A landscape with many peaks, sampled at points; each row gives a point and its height.
From any point a climber takes the steepest step (rise divided by distance) to one of its 2 nearest points. It stops when none of these is higher. Distance is the straight distance between rows; heights are no part of it.
lidam (h 60.6): [ 13 -16 -16 -19  -2  -1  -1  -8  33 -61  18  -2 -52 -59 -19 -16 -65  13
 -23  91  24 -28]
Fede (h 30.1): [-30  10 -20  47  21 -17  44  33  11  52  22  40 -17 -24  47  34 -28  55
  -9  14  80  10]
kavin (h 25.2): [ 12 -10  22 -45 -23 -53 -19  28  37  -4  -2 -12 -48  -5 -65  18  25 -12
  68 -22 -49 -10]
Danal (h 46.4): [  1 -15   2  34 -33  31  25   6  49  25 -28 -11   6  22  69 -12  -7  13
 -23 -33  -5  41]
voli (h 47.5): [ 20   4 -17  24 -15  46 -16  -4 -19  42 -50  25  62 -18  26  -4  27  16
 -32 -52 -15  11]
kozug (h 44.8): [ 31   4 -25 -30 -22   4 -42  49  12  -5 -37  29 -52 -71 -41   1 -23   8
  22  -8 -41  -9]
Keku (h 57.7): [ 16 -21  10 -49  17   0  16  -2 -27 -37  49 -72 -43  31   2 -35 -36 -25
  -6  12 -20  -1]
tate (h 40.2): [ 33  -1 -28 -68 -14  21 -14  52 -13   6  -2  19  47  44 -61   0  44 -30
  21 -43 -29  -8]
fak (h 69.0): [-17   2 -16  69 -13  -9  26 -37   9  72 -18  27   0  17 -17 -16  13   9
 -11 -59 -31 -12]
Fefum (h 23.2): [ -6  -2   2 -20 -41  -6 -13   0  80 -57  29  24 -26 -11 -12 -17 -28 -44
   6  35  -9 -25]
pamap (h 52.2): [ -4  38  10 -60  47  23 -43  33   8  -3   1  33  59  15 -49   8  57  26
  37  -9  20 -41]
busi (h 43.7): [  6   4  -9  61  -7  -9   4 -39 -20  65 -53  14  38 -10  25  28  26  33
 -14 -24   4  26]
lele (h 48.6): [ 12   6  -1   2 -69  17 -24  44  39   4 -20  47 -33 -52   6  21 -44 -44
  12  -3 -17  34]
ragok (h 23.9): [  2  -7 -28  36  11  26  -4  -6 -24  -1  67  50  14  16  18 -53 -35 -28
   4  17 -11 -27]
sobap (h 54.8): [ 26   2  19   9  -1  18  10 -30 -14  14 -15 -49  -9  23   3 -21 -35 -20
 -33  36 -24  27]
ses (h 5.1): [-45  38 -25  64 -32 -15  48 -32  -5  23   5  12 -24  13   4   5 -22 -36
 -56 -14  25 -50]
lut (h 59.1): [ 12 -11  -9  55 -24 -15  10 -36 -49  28 -36 -41 -23  14 -26 -15 -18 -19
 -25   9 -57   0]
zod (h 50.7): [ 31  -4 -12   9   3  45   7 -17 -20   8 -25  -6  38  -4  26 -29 -11  25
 -41   8 -17   6]
rak (h 55.1): [ -3 -23  42 -15  36 -48 -24 -27 -38 -42  43 -41  30  16  45  14  41 -11
  26 -12  12   0]
zekot (h 61.3): [-14  18  16 -11  23 -26  -5 -25  -7  52 -13   7  37  30 -64   3  76   3
  16 -24   6 -34]
mato (h 37.1): [-12 -17 -18   3  -6 -32   2  21 -59  29   7 -12 -58  70 -82 -35   5 -45
  19 -20 -51  -1]
mep (h 14.8): [  0  15 -49  39  -5  17  56  24 -27  52 -46  15  21  21  21  33 -37  42
 -49  30  63  26]
fazu (h 7.8): [  6  62 -15  66  25  35  60 -33   4  71  70  47  23  13  34  -3 -51 -18
 -20  -4   6  25]
pof (h 23.0): [-28   1 -41  21  37  14  51  22   9  54  53  66  33  76  21  -9 -22  30
  16  27  60   2]
lop (h 24.0): [-18  16   0 -13 -10  -1   9 -23   1 -33  -5 -32  15  31   4   2  29 -36
 -49 -22  13 -34]
Koru (h 43.9): [-38  14  46 -38  17 -57  27 -19 -71  33   4 -57 -10  18 -41  56   4 -20
  -5 -49  25   3]
gisan (h 31.5): [ 25  -4  -6  40 -16 -12  -1  -1 -38  57 -52   3  32   1 -40  31 -45 -11
  -5  68 -21  59]
Fiv (h 13.9): [ -9 -32  -7  51 -12 -39  -4 -17 -29  30 -21 -34   4  62  45   6  34 -18
   4 -41 -13  15]
bis (h 52.8): [ -4 -17  15 -10  -7 -40 -19 -21  47 -36 -11 -24 -10 -69 -10  18  13  35
  -9  44  35 -35]
vatap (h 57.6): [ 11 -11  -1 -28 -18  10   6  13  61  12 -23  17  17  13 -38 -26  36  29
  26 -34 -34 -12]
zelud (h 28.0): [  2 -15  -8  27 -25  19 -33  32  21 -71  59  42  -5 -64  74 -47 -33 -41
 -14 -31 -27   5]
mava (h 67.3): [  2 -32 -11 -10  22  16 -22   8   0 -97  64  64  32 -59  43 -26   2   3
   7  72  27   6]
foser (h 51.4): [ -5  23 -12 -32 -19  33  40  53  48  22 -53  17  -8  11 -11  15   2  44
 -10 -31  28  10]
zir (h 27.6): [  9   8  20  56 -10 -11  -8   0 -24  34 -70 -23 -30 -32 -37  45 -77 -13
 -14  71 -27  69]
Tak (h 52.1): [ 35  23  -9 -39 -52  61  12  31  71  -4  -8  42  24 -67 -23  -6 -38  -7
 -28 -13 -22   8]
dopa (h 22.4): [-12   0 -44 -12   3  20  35  -4   2  -2  10 -18   6  67  -4 -39   1   4
 -38  -5  -3 -44]
pip (h 18.9): [-25  -1  -6  31  29  14  14  20  12 -33  58  41 -13  43 101   1 -24 -13
  17  21  55  26]
buziv (h 28.5): [ 11 -15 -67  -4 -11  17 -30  67 -28 -22   9  25 -52 -37  14 -39 -55   5
   5 -18 -22 -27]
Letus (h 50.4): [ 18  33  19 -11 -60  50 -19  35  70 -25   3  41  10 -81  32  24 -27 -34
  -9 -20  -6  35]
kitug (h 43.8): [ 12 -40  38 -58 -23 -48 -26  27  60 -67  26 -28  37  -9   1  23  50  -4
  50  -3 -14 -15]
nomoz (h 16.6): [-20  22  63 -29  41  -9  14 -29 -11  25  23 -47  22  65  16  36  25 -10
  20 -10  27  41]
defe (h 33.5): [ -9  22  14  36  -8  15  20  31  40  47   2  29  18 -59  53  40 -18  39
 -19 -15  58  37]
gasaz (h 56.0): [  6 -29  -8 -27 -25  -4  21  45  58  17 -50  -9  14  12  25  31  16  66
  14   2  35  39]
Nagan (h 21.3): [ 38  -4  -4 -26 -37  18 -30  32  -5 -33 -49 -36 -59 -35  18   9 -38 -30
  -5   0 -28  26]
noven (h 44.7): [-38  31 -13 -12 -12   8  11  33  19  14 -17  32   0  77 -14   1  56 -26
  -5 -66  12 -16]
bot (h 62.3): [ 30 -64 -20 -58  -7 -26   0  29 -45 -29  28 -62  26  -7 -14 -20   9  11
 -16 -12 -16 -18]
voso (h 36.2): [ -4  32  -7  43  -7  15  34   1   8  71 -13  38  22 -92  -4  29 -22  44
 -43 -18  42   5]
bidi (h 38.7): [ 13  62  -3  59  22  35  29  -9  11  27  24  38  47 -92  29  17   5  21
 -55 -32  36 -18]
Tud (h 23.1): [ 16 -16   3 -85 -23 -23  30  30  16 -21   2 -51  29  -4 -46  15  35   8
   3 -35  -5 -32]
vasol (h 51.8): [  7  22  30 -47   4  16  12 -30 -44  43   6 -42  60  50 -49  15  36 -50
 -26 -30 -15  -1]
vota (h 48.9): [-33 -29   4   6 -26 -59   0   7  41  -6 -23   5 -11 -28 -24  23  38  30
   7   0  31 -20]
nuba (h 19.9): [-12 -22 -45  13   9   0  58  -5   7  42   9  28  29  60 -14 -13 -13  36
 -16  49  33 -11]
zatev (h 54.4): [  8  -5  -8 -51   9  -8 -21  31  24  11 -17  23  27 -12 -71   3  49  44
  41 -12  -3 -27]
kiful (h 48.2): [  5  28  11 -32  21 -10  39 -23 -90  46 -17 -47  27  26 -53  30   7 -18
 -38 -29  -1  -4]
Bapum (h 6.4): [ -7 -21  28  35  33 -25 -11 -61  12 -39  12 -31 -55 -56  33 -19  -5  38
   5  32  -1 -37]
Sev (h 36.4): [ 20   6 -60   4  22   6 -32  24 -81  23 -34  14  22 -35 -32  12  13  16
 -27  10  28 -31]
bolef (h 48.1): [-20  34  -2  32  13  16 -26 -15 -47 -22  -5  -5 -26  34  63  21 -15 -49
 -21   6  31   9]
tuk (h 50.6): [ -4  30  -4 -12  14  32 -50  13 -67 -72 -23  -1 -34 -26  61  13 -14 -43
 -13   7  26  -1]
dipi (h 16.5): [-10 -10 -37  88 -19 -11   8  -7 -28  19  36  27  10  11  79   2 -27 -30
  -9 -22  17  -6]
Kedu (h 12.1): [ 12  25 -37  50  30  34  51 -12 -19  73  -5  29  19  39  26  10 -44  43
  -7  15  26  31]
dama (h 30.9): [-18 -25 -41  -7 -26 -33   7  51 -27 -14 -19 -14 -61  30 -31 -19  26  -4
  10 -72 -33 -25]
zagut (h 42.4): [  8  20 -23  -7  -9  10 -35  49 -20  34 -53  54 -23 -48 -37  26 -12   9
   4 -11  12  12]
bafen (h 27.4): [  7 -29 -50  19 -56  18   1  61  20  -3  13  21 -33 -38  39 -31 -56 -17
   2 -34 -42  16]
lakep (h 46.6): [  31    4    8   -4  -23   14  -41   36   35  -10   -6   43  -30 -108
    1    6  -29    8   37    1  -11   25]
gipa (h 45.7): [ 25 -42  36 -48   3 -18 -32  27  40 -77  22 -16   6 -29  37   6  29  29
  72  15 -11  19]
sovo (h 53.5): [ 19 -10  16 -26  16  53  20  -8  32  15  -5 -45   5  61  35 -42   6  31
   3 -12 -25  36]
pefa (h 63.7): [-17 -24   5  89 -11 -44  14 -66 -18  47  -9 -20 -26   9   5 -22  -3  -6
   2 -30 -55 -20]
Muk (h 34.0): [  4 -15  29  -8  22  58  36 -31  65 -19  23  16  40  17  63 -34  19  58
   0  24  20  29]
fen (h 24.6): [ 22   7  60  28  13 -13 -24 -39 -29  34 -40 -51 -25 -12 -27  36 -52 -17
  11  59 -52  80]
Pif (h 40.1): [ 10 -13  29  21   5 -24  18 -51 -21  42 -40 -41  27   5   1  35  29  21
  -8   0 -14  22]
Tidu (h 25.4): [ 19   9 -53  50  11  50  22  39 -49  32  81  46   5 -38  24 -68 -61 -24
 -14  -1 -12  -9]
samul (h 10.3): [  1  -7 -14  77  37 -32 -15 -65 -77  -1  20 -40 -37  20  47 -21 -25 -13
  31   5 -40 -22]
Tera (h 26.4): [ 14 -15 -62  32 -34  40  24  74 -13  22  43  43  14 -25  41 -40 -54 -28
 -29 -28 -20   4]
novo (h 31.2): [ 13  14   0   5   3  33 -44  -3 -10  -6  34  54 -21 -26  12  -4 -49 -36
  29  50   7  17]
rudas (h 22.7): [ -5 -36 -34  17  19  -6 -31  -4 -20 -18  31  29  27  -4  10 -36   6   7
   8  13  -7 -27]
tesut (h 16.0): [ 27  54  32 -74  12  72  22   6   7 -34 -32 -69 -44   8   4  -1 -20  -5
 -18  -6  -1  25]
dudi (h 27.1): [ 12   3 -25  37   9   7  10  26 -55  71 -44   3 -56  15 -53 -11 -52  22
  -1  19 -37  33]
zozo (h 62.2): [  9   8   9 -35  33   1 -30 -22 -39 -86 -16 -30  36 -83  -3  14  35  16
 -44  23  26 -52]
gagok (h 59.9): [  5 -37  19 -72   3 -37  12  -1 -37 -55  59 -79  -3  -3  -4 -20 -13 -18
  -1 -31 -19 -30]
maleb (h 55.5): [ 43 -35 -38 -32 -46   9 -15  19  11  -8 -29   8  44 -54 -45 -22   2   8
 -20   8 -23 -21]
nupa (h 22.3): [ 28  19  34  11 -15  21 -36 -12 -31  -6 -53 -38 -45 -30 -13  10 -46 -45
  -6  19 -50  54]
tete (h 55.7): [-12  39  22 -44  52 -19 -60  11 -54 -48   2  -8 -34 -43 -32  33  18 -27
  12  10  47 -45]
maku (h 38.6): [ 33 -17 -30 -42 -53   9 -24  58  30 -26  -8  26  42  29  -2   5  22 -30
  28 -31 -45  -2]
kom (h 26.5): [-36 -15   3   3 -10 -68 -32  -2 -13 -10   3 -30 -80   4 -40   2  24 -39
  25 -23 -33 -36]
git (h 52.5): [ -7  35   3  45  26  25 -11 -60  -9  13   1  42  67   8  44   1  20  -8
   0 -13  14  -6]
gupi (h 44.1): [ -5  36  77 -21  14   7 -16 -46  52  -4  26  -6 -21  39 -26  28 -13 -53
  37  56  -2  39]
zenif (h 66.0): [ 21 -42   6 -49   7 -36   5   1 -34   0   0 -53  25 -39 -27  16  18  27
  -6  19  19  -3]
dades (h 52.4): [  2 -16  45 -39  44 -54 -23 -11 -31  46  48  -3  16  42 -55  30   2 -17
  73  32  -1  36]
Dif (h 17.6): [-29  19 -20  62  16   3  13 -25 -20 -31  69  45   8  17  84   0 -22 -37
  -1  12  36 -11]
fupe (h 42.2): [  1 -50  23 -77  13 -63 -22  25  -8 -53  70 -36  41  -9  -7  10  42   4
  42  -9   4 -31]
Rizes (h 33.8): [ 20 -23 -16 -19 -28 -19  60  31 -70  48 -44 -57   6  18 -74  17 -17  13
 -40 -21 -31  50]
Gokid (h 64.2): [ 22 -25  31  -3   7 -20 -17   5 -15 -16  22 -38 -28  22  13  -1 -25 -20
  37  52 -17  55]
sim (h 48.0): [  9  -8  44 -42  -5 -30  -7   4 -31  36  17 -23  41  44 -38  42  20 -45
  39 -12 -17  47]
sikog (h 24.1): [ -2   7  18 -21 -30 -28 -43   6  63 -40  11   1 -51 -26 -25   4   7 -50
  51  -4 -37 -20]
pabi (h 41.5): [  5 -26   9  17  36  -9   5 -48  -6   2  52 -30 -49  42  -9 -59 -24   1
  29  30 -44 -23]
Mano (h 15.2): [  7  -6 -24  60 -18  11 -16 -14 -56  30 -10   0   9  43  62   1  -2 -41
  -9 -31 -31  14]
nam (h 1.4): [-20  51 -24   8  58  38  12 -15 -31 -45 -11  26  13 -20  62  32   2  23
 -38  21  85 -23]
kivez (h 12.8): [-39  18  31  41   4 -20   0 -27  -1  39  -6 -13 -49  55  10   3  -7 -23
  18 -20 -20  12]
Pav (h 60.5): [ 37 -42  -1 -37 -50   1  14  30  85 -13 -26   9  27  -9  11   3  -2  29
  14  33 -10  31]
gule (h 39.8): [-41 -24  16  -9  27 -85  36  14 -55  30  -8 -53 -26  28 -24  58  19  29
   3 -19  49  23]
Lig (h 34.8): [  8  -9 -14  25 -34  -5 -19 -20  -9  37 -22  29  18 -28 -19   6 -23 -19
  -9  36 -10  22]
gosi (h 12.2): [  6 -33  -6  66  15 -41  -4 -24 -65  52 -13 -34  -3  33  19   6   0   5
  36   9 -33  33]
boru (h 47.8): [-13  29 -31 -25  -1  43  15  31  -5  30 -40  18  12  33 -40   0  26   3
 -36 -39  17 -14]
Zusi (h 40.0): [-22  -1   8  17 -39 -19  -4   5  22  43  -5  40   4  79 -38  14  13 -64
  26   2 -26  48]
kife (h 61.5): [ 31 -45 -28 -48 -13 -38   9  45 -61  15  -7 -15  43 -11 -53  30  23   3
  -7  20  10  10]
bebob (h 25.1): [ 38  -5   1  18  41  36  36 -53 -41 -27 -24 -43  26 -12  82  -5  10  56
 -30  17  15  27]
fol (h 29.7): [-14   5 -53 -13   5 -14 -17  65 -29 -14 -16   4 -86 -13 -20 -23 -12   6
  18 -30 -11 -37]
badur (h 39.4): [  0  30 -34 -31  19   4 -24  43 -57  39 -57  45   8  -7 -63  49  33  10
  -3  -5  50 -12]
Logi (h 19.1): [ 28   6 -22 -43 -18  41  27  33 -15  17 -44 -43  -8  48  -7  -4 -20  -9
 -41 -12 -13  31]
Liro (h 26.8): [-39  16 -28  20  18  -7  32  41   2  55  15  52 -28  38   1  19 -20  40
   7  -6  61  13]
vur (h 21.9): [  27    3   37 -100    9   21   22   45   29  -34   10  -41   41   13
  -17   17   33   34   35  -30   -4   -9]
Vator (h 56.3): [-33  13  20   8  27 -19   2 -40  24  35 -31  -8  21  -3 -38 -13  70  49
  -1 -58  -8 -58]
Mose (h 52.7): [-11  50  21 -39  21  24 -67   9 -21 -89 -24  -1 -37 -67  23  32  13 -27
  -4   7  35 -16]
zali (h 48.4): [-13  12   7 -11  65  25 -15 -19   5 -12   6  15  17 -24   7 -40  26  70
   7  -7  16 -40]
lofi (h 7.6): [ -5 -28  18  63  -7 -33  -4 -54  -2  -6  -8 -43 -66 -45  49 -12 -44   7
  -6  36 -26   5]
fon (h 51.1): [ -4 -21  11 -18  51 -42 -11 -21 -24   8  27 -21   5  28   3   3  20  20
  38  19  15 -10]
laket (h 8.9): [ 22 -24  -2  67  22 -18   8 -72 -42 -16  20 -31 -11 -11  61 -20 -25  16
  11  46 -19  12]
Pid (h 2.7): [-16  47 -14  19  57   8   2 -37 -33 -33   6   1 -40 -15  28  14 -19  18
 -15  41  59 -33]
dede (h 47.4): [ -3 -35  16 -28  71 -34 -31 -25 -21 -24  67 -15  -3  24 -16 -55  31  15
  51  12 -20 -36]
Tibi (h 4.2): [-45  28  19  24  58  -4  17 -56  21 -71  42  16 -31  -8  56   5  -5  29
   4  45  63 -29]
sizuz (h 30.3): [-13  25 -10  40   0  13   9 -20 -19   4   2  -7 -70 -14  29 -13 -66 -25
 -39  24   6  -9]
rirak (h 45.0): [-35  -7  19  -8 -32 -27   3   5  70  -6 -20   6  50  16  -4  27  72  26
   1 -24  29 -22]
med (h 47.2): [ -5  62  76 -27   1  52 -38 -48  46 -28  14  28  12  17  11  24   3 -55
  24  32  18  40]
vedu (h 17.4): [ 22  41   0 -36  21  81  32 -16 -25   3 -35 -64 -34  30   8 -26 -38   4
 -59  -4 -15   8]
kebe (h 31.0): [ 34  -4  18  12  43  55  50 -70  31  10   3  -1  16 -10  44 -40 -18  82
  -9  40   5  36]
giron (h 50.3): [ -8  56  55   2  21  68 -14 -43  38  23  20  45 -11  14  17 -20 -20 -30
  27  -2  -8  33]
sini (h 27.8): [-10 -35 -13  43 -67 -45  39 -20  31  17 -33 -16 -15  -2 -39  12  18  -4
 -37   4  -9  -3]
tedo (h 18.5): [  7 -17  51 -51  33 -16  26  21 -11   4  21 -49  28  46  27  32  15  35
  32   5  43  50]
dav (h 20.3): [-20  -2 -10  21  20  11   3  22   5 -68  45  29 -49 -22  86 -29 -36   3
 -10  24  37   9]
Sos (h 37.6): [ 14 -10 -20  22 -54  -1  -4  20   0  39 -60  43  45  -9 -25  34  17  -8
 -16   4  10  43]
Fetek (h 58.8): [-20  34  10 -17  52 -15 -65 -14 -36 -74   4  -6   6 -50  -9   5  40 -14
 -17 -13  18 -70]
vis (h 29.8): [ 19 -28  -9  32 -25   8 -29  -8 -15 -38  38  23  -6 -42  50 -25 -50 -38
  13  59  -9  39]
dakub (h 36.8): [-15  66  33   0  33  25  29 -48 -10   1  -2 -31 -52  57 -19  14 -59 -39
 -32  52  22   7]
logu (h 44.9): [ 13  13  12  22  70  24   3 -68 -11 -24  12  20  65 -40  23 -31  29  91
 -14   0   5 -49]
temez (h 24.5): [  0  -5  -9 -39 -61 -38  19  29  29 -10 -37 -36  -9 -13 -75  30  42   8
 -28 -39  -2 -16]
Fam (h 44.5): [ -4 -35  12 -11  50  -2 -16 -38  40 -11  66  21  -5  24 -14 -65  -4  21
  51  41 -24 -28]
dobu (h 21.6): [  0 -19 -19  -9  30  26 -15  34  -8 -76   7   4  -9 -19  89 -21   4  34
  12  -5  31  10]
lofev (h 30.2): [ 26 -17 -29  12   4 -14  37  23 -74  54 -28 -34  -9  17 -71   1 -44  27
 -15  50 -17  26]
gotib (h 70.6): [ 18 -24  10 -15  -2  10 -39 -10  -4 -73  19  22  40 -27  18  -2  11 -45
   3  58   9   6]
Buv (h 42.1): [-50  31   1 -13 -28  -6 -28  26  52  -8 -16  38 -39  23 -18   8  39 -38
  16 -73  -6 -44]
teleg (h 42.0): [ -6  27 -15 -63 -10   7  12  41  -7  10 -15   7  -1  59 -75   1  62 -27
   8 -85 -25 -27]
zagi (h 49.7): [ 12 -21 -14  20  -5  37  20  15  -7  39 -41 -42  -8  54  60 -32  -6  41
 -12 -30 -28  48]
zor (h 41.6): [ 13  20 -17  34  44  23  22 -32 -16  29  21  44  54 -72  12 -17   0  66
 -18 -12  20 -38]
Kuz (h 36.5): [ 12 -28  18   2 -36 -32  38   1 -20  51 -41 -51  22  16 -61  23  32   7
 -21 -16 -30  39]
Duki (h 33.2): [-16  77  -7  54  15  24  45 -51 -27  22 -17 -10 -54  19  -6  10 -81  -9
 -40  40  16 -12]
gof (h 11.1): [-16  -2  32  71  12 -32 -22 -33 -32  77 -13   0 -24  52  -5   4  -8 -27
  54  -5 -50  50]
lir (h 41.8): [-25   4   0  -2  -8   5  -3  15  56  -9   8  45  80  -4  24   5  39  42
 -19 -19  48 -28]
tino (h 24.2): [-35  -7  -7  13 -21 -20   0 -11  45 -24  21  -2 -37  -3  -6 -23  -6 -24
 -14   2   6 -55]
Dov (h 20.4): [ 25 -30  14 -73  19   0   5  30  19 -22  38 -26  24  28  -8  10  11  25
  44  32   6  29]
zom (h 17.3): [-37  -8 -57  40 -21  -9  76  13   7  34 -19   7  -4  39 -13   8 -27  30
 -56  29  47 -16]
godu (h 27.9): [-21 -35 -19  22  -1 -48 -35  19   6  -1  12   8 -75  11 -10 -30   0  -2
  59 -15 -36 -19]
zogaz (h 57.1): [  9  29  53 -23   2  41  -7 -25  49  19  -7 -34  -7  65  18 -14  16 -18
  33 -42 -44  43]
rugu (h 54.7): [ 15  -4   2 -53  -8  14 -24  38  66 -52  -1  45  53 -52 -20  -6  27  55
  21   4  -1 -42]
nituz (h 27.7): [ 36  -7  38  19  49  30  21 -54 -12   8 -23 -62  -6   0  60 -17 -16  66
   8  28  -6  61]
vov (h 20.2): [ 26  10 -10 -44 -37  45   3  39  22 -34 -52 -48 -18  -1  22   2 -12  -6
 -29 -39 -36  11]
Dos (h 55.9): [ -9  32  51 -47  53 -12   3 -55 -47  35  21 -29  46  21 -48  12  43  -2
   5 -33   7 -31]
bif (h 5.4): [ -26    4   24    6   35  -10  -11  -55   11 -101   24  -17  -41  -44
   47  -13    7   11  -22   36   21  -35]
Vutok (h 56.8): [  4   4  37 -12   7  15  -6 -37  58 -45  -2  10 -29 -75  -7   1 -30  27
  -6  73  30   1]
gud (h 35.6): [-36 -35 -15  19 -10 -70  49  34 -21  35 -24 -16  -3  49 -48  57  48  24
  -4  -9  51  23]
Ziba (h 64.3): [-17  -7  26  33 -24   8  -7 -21  48  54  -4  26 -10   6  -5 -40  15  -3
  20 -80 -53  -2]
rebe (h 40.3): [-15  58  57 -40  22   9  28 -23  15  28  11 -37 -36  69 -39  36 -27 -46
  -1  34  16  37]
deno (h 32.4): [-20 -23 -71   8 -17 -19 -11  30 -56  -5  -7  -4  -9  20 -32 -33  20 -22
 -25 -33 -26 -60]
niv (h 39.2): [ -7 -20  11   2  12 -25   5 -36 -31  29  27 -54 -61  50 -53 -46 -16 -36
  18   0 -66 -27]
kip (h 60.7): [ -1   2   8  -9 -15   3 -16  -8  10  19 -23 -21   0  32 -27 -18  44 -13
  13 -61 -45   0]
vabiz (h 64.0): [ 16 -13 -12 -48  25  23 -10  -1  27 -91  40  26 -14 -47  -3 -35 -27  10
  10  86  11 -18]
geke (h 37.3): [-36   0 -11  16 -24 -15   2   4  23  36  -3  49 -48  46 -69 -10   7 -40
  21 -27 -21  -8]
dono (h 14.6): [-37  57  45   7  29 -12   8 -31  12  35 -18 -30 -32  68   3  37  24  -7
   1 -26  26  16]
gora (h 58.0): [ 43 -34 -28 -53 -40 -32 -24  57 -12 -19 -23  -6   9 -40 -61  29   7 -14
   6  17 -16  -8]
pok (h 9.6): [ 34  35  -8  37  28  57  27 -24 -13  79  34  67  60   1  10   2 -43  15
  10  20   5  43]
balo (h 36.3): [  0 -30   3 -18 -16  17  20  16  85 -39   4   3  41 -13  68 -22   9  56
  -9 -14  15  16]
tib (h 6.3): [-28  58 -21  76   3  13  74 -38   8  48  35  20  -7  18  27  20 -49 -15
 -34  -1  36 -13]
Visin (h 56.5): [-16  17  13  25   9   6 -36 -52   5  34  -4  39  64  14 -28  -3  45 -26
   5 -26 -13 -26]
Surub (h 53.9): [-13  35  39 -14  29  68 -20  -9  49  23  -5  24  -5  42  27 -36  19  18
  40 -49 -15  26]
Gined (h 52.3): [ -9  -9  -7 -10 -31 -19 -26  50  50 -49  -1  35  36 -75   6   1  29  64
   3 -42  19 -43]
mene (h 31.1): [-34 -34   1  25 -24 -66  51 -19  28  34 -19 -13   9  51 -38  26  33  29
 -19  31  24   7]
defo (h 57.2): [ 14 -33   6 -20 -28   5 -22  14  84 -29  22  53  51 -43   3 -10  13  23
  31  28   7   6]
mef (h 58.4): [ 17 -38  50 -17  43 -51 -25  -2 -24  25  30 -31 -13   7  -1  35  -8  12
  85  59   0  62]
kodo (h 44.0): [ -2   4  29  -4 -13  -6   5  22  14  58 -19 -13  27  83 -12  42  26 -31
  22  -9  -9  76]
rut (h 52.0): [-14  -7   0 -15  30 -14  -5  -7  -7  -9 -25 -23  14 -31 -14  -1  53  56
  -7 -21  31 -53]
dape (h 4.1): [-36  39  12  57 -21 -18  32 -53  32  16  41  40  17 -38 -15   0 -15 -49
 -51   0  18 -64]
rif (h 55.6): [ -4  39  -8 -29  54  10 -58  -1 -24 -24   8  33  29 -28 -44  -9  35   2
  11  -5  13 -68]
pipo (h 34.1): [ -8   0 -58  16  -6  -2 -14  -1 -67   0  -8  16  48 -12 -27  -8  34 -15
 -49 -26   4 -71]
Bok (h 43.4): [ -4 -11 -14  58 -65  -1  22  -9  28  51 -17  23  42  19  35   7 -10 -30
 -37 -37 -16  19]
bup (h 28.7): [  8 -52 -27  47 -55  -2  -8  11  23 -41  54  17   6 -24  61 -48 -45 -48
 -11  17 -27  -4]
Telub (h 38.8): [-16 -25 -13   8 -12   6  35  29  78  23  23  37  44  21  40 -15  15  56
  -4 -20  33   9]
boku (h 37.2): [ 57 -35 -22 -43 -48  32   4  40  37 -27  -5  -8   8  21  19 -18 -21 -29
  19   6 -58  34]
vof (h 57.8): [-29 -12  31 -34  19 -48 -19 -15 -42 -62  58 -63  -8  22  17   0  20 -60
   1 -35   6 -34]
fabib (h 39.9): [-50  20 -11   8 -23 -30   1 -14  41   4  -4  41 -27  17 -68  -6  49 -29
 -10 -48  -8 -69]
dat (h 47.6): [ 18 -19  27 -36   1  -5 -56  42  34 -81 -20 -12  16 -65  25  20  51  64
  43 -11   8 -10]
lepa (h 27.3): [ 33 -21   2  -3 -19  30 -43  18  26 -53  16  32  -7 -96  45 -40 -21   2
  13 -23 -48   8]
zepi (h 34.9): [-12   7 -14  35 -19   0 -31  24 -53  38 -18  18 -50  44 -37  -5 -15 -69
  22 -14 -44  28]
Suro (h 49.1): [-19  22  18  22  12  16 -22 -19   8  -2 -13  21   3  -4  33  15   6  -9
  -3  -5  22  -5]
Zudar (h 40.5): [ -7   0 -35  43 -73  14  29  45  20  64 -34  56  25  -2  -8  22  -7 -25
 -27 -41  -2  55]
mipe (h 22.9): [ 16 -22 -14  24  28  24 -16 -14 -48 -46   5  -8  16  10  92  -3  -1  11
  -9  19  17  31]
debu (h 66.4): [ 15  11  -2 -18  -6 -23  -1 -26 -27 -52 -14 -37  22 -57  -8  33   3  -3
 -58  70  47 -32]
gilin (h 53.8): [ 62  -6 -42 -31 -43  56 -16  33  21 -22   2  55  43 -76 -29 -52 -34   1
 -16  -2 -49 -20]
fiso (h 59.8): [ 21 -31  18 -37  -8 -12  22  11   3 -23  32 -65 -61  37 -27 -17 -71 -26
  18  70 -36  32]
vufu (h 26.6): [  2 -48 -25  -5 -35 -59 -11  49  40 -10  -9  11 -48 -10 -18  -8  26  24
  55 -33 -38  -7]
zez (h 26.1): [-20 -19 -37  11 -54 -41  33   7   5   1 -41  -9 -33 -22 -87   4  26 -14
 -58 -10   3 -49]
benu (h 71.8): [ 39 -32   6 -36 -10 -10  10 -17 -16 -25   0 -24  69 -32 -21  23   7   8
 -44  80  21   7]
miba (h 50.1): [-22 -11  20   2  -1 -16 -28  27  52 -81  12  19   8 -73  58   8  21  53
  20 -14  42 -26]
ruli (h 33.1): [ -4  30 -10  -2 -13  29 -43  27 -13  25  -2  48 -38  19 -21 -10 -37 -59
  30   7 -15   9]
biran (h 25.3): [-25   4  -2  -9  -1 -25 -38  -3  -2 -47  -2 -30 -32  -3 -13  -8  30 -55
 -16 -21  -8 -64]
nusa (h 44.2): [-20  53  41 -30  -9  32 -13   1  53 -36 -17   0   7  35  22  44  13 -44
 -11  13  52  14]

Where does a climber stop that starts at each point below?
Dif => gotib
Pid => gotib
vov => zogaz
Tidu => zenif
ses => zekot
lofev => fak
zelud => zenif
gof => zekot

Call two points neighbours if one is among the 2 nearest of the other. Go from one point of each pair to the other, from neighbour to neighbour, staying as high as possible. Name the lowest point that can't be avoided.
benu / zogaz => nusa
fak / zenif => pamap
Fetek / Gokid => Keku
gotib / Gokid => vis
benu / zekot => bolef
